A landscape with many valleys, sampled at points; each row gives a point and its height.
From any point a ball rolls to the lowest of the 6 points nearest to it. It stops when none of these is lower. Distance is the straight distance between rows; heights are no part of it.
finak (h 47.2): [ 23 -20   6  26  15 -20  18   9  26 -12  14   9   2  12 -50  -8 -36  16
   8 -29  13   2]
ragop (h 69.9): [-11  47   8   4  24  -7 -31  15  -2  -8  -2  -8 -25 -14   1  10   9 -39
  32   9  39  -1]
kogar (h 35.6): [  9 -10   0 -11   6 -21  -8   7   9 -13  20 -14  -2   4  19   9 -16  16
  -6   5  27  16]
ziz (h 53.1): [  0  -3  10  17 -14 -15  43  -8   5   1 -13   8  24  46 -22 -25  10  28
  -9 -12 -51 -17]
dil (h 40.2): [-16  -2  -7  -3  33  -1 -26  19 -12 -14  14   5 -28 -16   2  10  10 -35
  12  29  69  23]
vodi (h 30.2): [-23 -18 -28 -21  21  46  -7  -5  -9  22  -8  12  -4  -6  10   4  -3  -7
  -7  26  19   8]
bizub (h 33.4): [  3  33  36  19  -9  -1   6  11  -4   9  -3   3  -6   5 -12  15  16 -15
  10 -26   1 -16]
pagu (h 28.6): [ -8 -10  -9 -21 -18  -7  11  12 -19 -12   8 -10  23 -20  34 -21  13   7
   6  21 -22 -15]
relok (h 46.8): [  1 -11   2   5   1   9  36 -39  -8  14 -39   3   9  19  -6 -29   4  26
 -14 -12 -65  -6]
Zofut (h 34.7): [ 12 -30 -10   2   8  -6  -7   4  21   9   1   8  -6   7 -12  16 -24  27
 -12   1  14  22]
kubi (h 35.5): [ 32 -39  -1 -15   3 -27 -18  11  27 -15  15 -22  -3  15   6   6  -5  33
 -11  12  11  38]
zaf (h 10.5): [ 13   8  -4 -32 -16 -33 -11  35 -12 -20  12 -20   8 -33  31   1  19   4
  22  31   8  -4]
Zono (h 21.3): [ 11   7  22 -12 -16 -28   4  21  -7 -13   3 -21   2 -19  24   7   9   8
   7  16  -9 -14]
Fevu (h 31.4): [ -8  10  -6 -15   1 -10 -13  13   1  -5   6  -1 -15 -10   6  -1  -8   0
  17   9  37   6]
fogig (h 40.7): [  1 -18   8  13  16 -11  -4  15  18   2  -7   3  10   4 -13  17 -17  22
   6 -10   8  14]
Rop (h 23.4): [-17 -16 -42 -29  36  22 -25   4  -4  -3  11  -2 -15  -3  21  -7 -15 -24
  -3  30  49  31]
Tedi (h 32.5): [ -6 -20 -11 -16  -4  28  13 -32   2   0 -14  12  -4   2  13 -11 -12  27
 -13   0 -31  13]
mub (h 33.0): [-10  23  -1 -20 -24  -6  -1   5 -16   8  15 -18  25 -24  30   0  13 -14
  -2  14 -37 -40]
Nelo (h 84.3): [-22  43  14  18  34 -12 -14   8   9  -2   5   6 -26  -2 -23   9  15 -22
  26  -1  40  -7]
sez (h 26.1): [ 22 -23  -4   9   4  11  -8 -16  24   4 -12   9 -19  22 -31   6 -25  26
 -15 -14  30  17]
koseg (h 36.7): [-15  26   4   3 -22 -15  25  -8 -23  10 -13 -17  15  -9  21 -16  32 -15
  -8   3 -57 -35]
Sobu (h 38.3): [ -1  36  25  28 -13  -7  10  -8  -6  13   2   1  -7  16  -2   4  28 -12
  -1 -28 -32 -30]
mapeb (h 33.2): [  7   8  -6  31  14  -2  -8   3  30   2   2   3 -21  19 -47   2 -26  -4
   0 -23  33   4]
bon (h 13.3): [-21  17 -29 -31  15  28 -20  17 -19  -6  17   4  -9 -19   0  -6  -2 -39
  11  37  22   5]
pitu (h 42.6): [-13  42   9  13 -24  18   0  -7 -20  10   0 -12   8  -9  17 -10  22 -33
  -5  -3 -39 -40]
mak (h 30.7): [ -9 -19  -1 -20 -21 -19  21 -11 -15   5  -6   1  34   4  37 -15  12  11
  -4  18 -32  -2]
Tupon (h 21.1): [ -3  16   7  23  -3  22   1 -21  18  21 -11  22 -21  28 -35  -2  -5  -2
  -9 -30  13  -3]
Duk (h 32.2): [ 33 -34 -21  -4  26 -18 -22  14  31 -15  10  -5  -1   7 -43  13 -15  -9
  -8   5  38  62]
fik (h 29.7): [-20  -8   3 -13 -17   4  27 -19 -20  10 -33 -12  33 -11  18 -36  14 -15
 -25  22 -52 -18]
Peb (h 47.1): [-19  31   8   8 -28  42  -2 -13 -18  18   4  19  -7  -6   0 -10  20 -27
  -3 -23 -34 -23]
sopa (h 31.3): [ 13 -25 -15   0  20 -12 -15  -1   5  -2  10  -3 -13  -1   6  12 -15   2
  -3  31  41  32]
mor (h 32.9): [-24  14  -3   5 -15  27  21 -22 -32  16 -24   5  35 -13  23 -21  13 -43
 -28   5 -75 -27]
fela (h 36.0): [  5 -34   7  -1  -5 -19   2   1  16  -2  -3 -14  10  21   6   0 -11  35
  -9  11   8  16]
ginud (h 7.3): [ 12  29  20   8  -9 -35 -15  27  -2 -27   5 -29   5 -11   4  28  15   2
  35   9   1 -12]
pim (h 25.4): [ -1  17 -10 -12  -7  -3 -11  29 -10   0  12   1  -3 -18  20  16   9 -14
  14  18  12 -17]
rad (h 40.1): [ -6  -2   2  13 -14  59  13 -39  23  16 -26  16 -11  28 -22 -11  -8  13
  -1 -40 -19   5]
Nuf (h 48.8): [ 23 -32   1  22 -13 -49  12  23  24 -23  33  -1  27  23 -39   1 -31  34
   4 -11  -4   4]
rapa (h 17.9): [ -4   3 -34 -33  -8  13 -13  19  -9 -16  19  -5   9 -33  31  -7   0  -5
   9  42  14   6]
lesa (h 42.9): [ 27 -17  10   3   8 -43   2  23  17 -21   9  -7   3   9 -13  11 -17  29
  12  -3  13  12]
nidil (h 26.4): [ -1  14  10 -16  -8   3   6   8 -19   6  10   2  -3 -20  27   7   3   1
   3   9  -8 -12]
kuzev (h 27.8): [  0 -24 -23 -18  11  13 -18   0   6   3   1  -3  -5  -7  33  -1 -13  -1
  -8  19  38  21]
tev (h 28.5): [-12   5  -2   0 -14  12   0  -9 -14  11 -16   6  14 -16  19 -11   6  -6
  -2  -3 -27 -15]
Pimel (h 26.3): [  9 -25 -29  -7  38   8 -10  -8   9   5   2  15 -21  -5 -13  -2 -19   3
  -4   9  48  41]
rabof (h 30.6): [ 10 -44 -19  -7  15  13  -4  -4   4   5   2   8 -18  -5  22   5 -13  28
 -18   5  18  27]
ges (h 36.4): [ -4 -13  -1   6  -4  28  18 -38  -2  12 -29  16   1  14   3 -12   4  19
 -19 -18 -22   4]
kem (h 32.6): [ -7  10  19  -3  -4 -17  19   2  -1   2 -14   3  -9   4  15   8   1  12
   7  -2  -3  -2]
dizi (h 39.0): [ 13   9  12  19   2 -19   2  14   6  -7   5   2   2  14 -12   3 -12  14
  14 -20  -1 -11]
lazup (h 46.7): [ 15  17  30  23 -14 -11  21   3  12  -2 -17   6   3  31 -33  -2  -3  20
   8 -27 -20 -15]
kas (h 21.9): [ -9  -2 -13 -23   4  12 -16   2 -14   3   5   6  -2 -13  24   0  -5  -4
   4  11   1  -8]
Sok (h 41.7): [  4  31  25   7  -9 -40  18   3 -16  -5   4 -10  11  -4  13   3  29  -1
  12  -1 -32 -32]
Gusog (h 33.1): [ 23 -52  -5 -24   4 -18  -7  -2   3  -9   7 -10   8   0  20   2  10  48
 -29  21  16  25]
tasi (h 31.8): [-11  -1   6 -13 -11  -5  28  -5 -10   9  -9   1  19  -4  29  -6   5  14
  -2   6 -16  -5]
tupe (h 74.0): [ -5  37   5   4  19 -20 -35  28   2 -26  20 -25  -9 -30  -5  21   2 -20
  38  25  36   2]
zuped (h 28.7): [-25  10 -13  -4 -18  28  -7   7  -8  21   8  12   0 -12  11   0   7 -20
   1   7  -1 -14]
pipul (h 6.6): [-19  -3 -11 -22  -7  42   9 -33 -37   5 -13  10  16 -23  13 -14   6 -20
 -17 -12 -50 -17]
bub (h 76.3): [ -7  11  -2  11  39 -21 -20  11  -4 -25   2 -21 -30 -12 -23  10  -6 -18
  25  10  61  31]
Bevik (h 14.0): [-15  37   5  12  -9  30  -5 -15   0  23  12   7 -22   0 -13  -1  17 -42
   1  -9   1 -32]
kivek (h 53.5): [ 26 -24   2   4   8 -41 -13  30  24 -32  29 -13  14   1 -31  12 -34  14
   9  -8  14  21]
bal (h 41.2): [ 37 -37   5   0   8 -36   8  25  30 -23  21  -8  24  21 -25  -1 -26  31
 -10  -5  12  24]
Sir (h 40.6): [ -6 -28  -5  -1 -15  43  21 -49  -7   6 -40   5   5   7  -1 -21  -9  15
  -8 -30 -36   1]
pige (h 42.1): [  6 -26  10  14   1 -17  12   2  21 -16   5  13   9  26 -26   5 -18  34
 -23 -18  -4   7]
Git (h 49.8): [ -4  59  21  28 -22  42  -3 -13  -6  21  13  11 -19  -1  -9   2  46 -49
   1 -44  -8 -36]
luv (h 35.4): [ -4 -35  -4  -9  -2  -9  19 -27   0  -1 -12  -7  20  14  14 -27   6  41
 -14  12 -37  12]
Zibu (h 38.2): [  8  11  23  18 -20  -9  20   8 -15   6  -2  10  17   7   3  -9  14  27
  -1   1 -25 -11]
kisof (h 10.2): [ 14  20  17  18   3  -3  11   7  -6   1  -3   5 -15  -6  -4   9   2 -13
   5 -19  -3 -25]
Nazud (h 10.1): [ 13 -29 -28  13  29 -13 -12  -5  27   1   2   1 -17  10 -42  18 -28  -8
  -9  -5  46  39]
fono (h 14.6): [-27  13 -17  -3 -26  62  -5 -14 -21  32 -19  16   5  -2  11  -6   7 -54
  -4 -19 -40 -27]
zufo (h 22.3): [-10 -19  -3 -17   8  46 -10 -35   5  18 -17  16 -17   3   6  -2 -13  -4
  -7  -7   8   7]
teteg (h 23.8): [-18   6  -8 -11  16  23 -20   5  -9   2  10   6 -16  -3   1   6   5 -27
  -2  14  36  -1]
bapon (h 61.0): [ 19  -9   2   4  26 -33 -24  27  12 -21   9 -17  -8 -13 -34  22 -10   9
  23   9  36  31]
livar (h 56.8): [  1  55  24  26 -31 -27   8 -11 -21  -5  -3  -3  30   3   9  10  48 -24
   4 -33 -55 -45]
rek (h 4.8): [ -7   3   5  10   1  27   2 -11   7  18  -6  13 -21   7 -12   9  -4  -9
 -12 -18  15   5]

Where does a ball stop that starts at each point below?
ziz: pipul
tasi: ginud
fogig: rek
bapon: Nazud

Call two points neighbours if one is among the 6 nearest of the other. Go from one point of each pair to the other, from neighbour to neighbour, staying as low as possible. Name the highest point that can't be avoided.
Nazud and bon: sez
kas and pipul: tev
kas and rek: zufo
bon and ginud: rapa
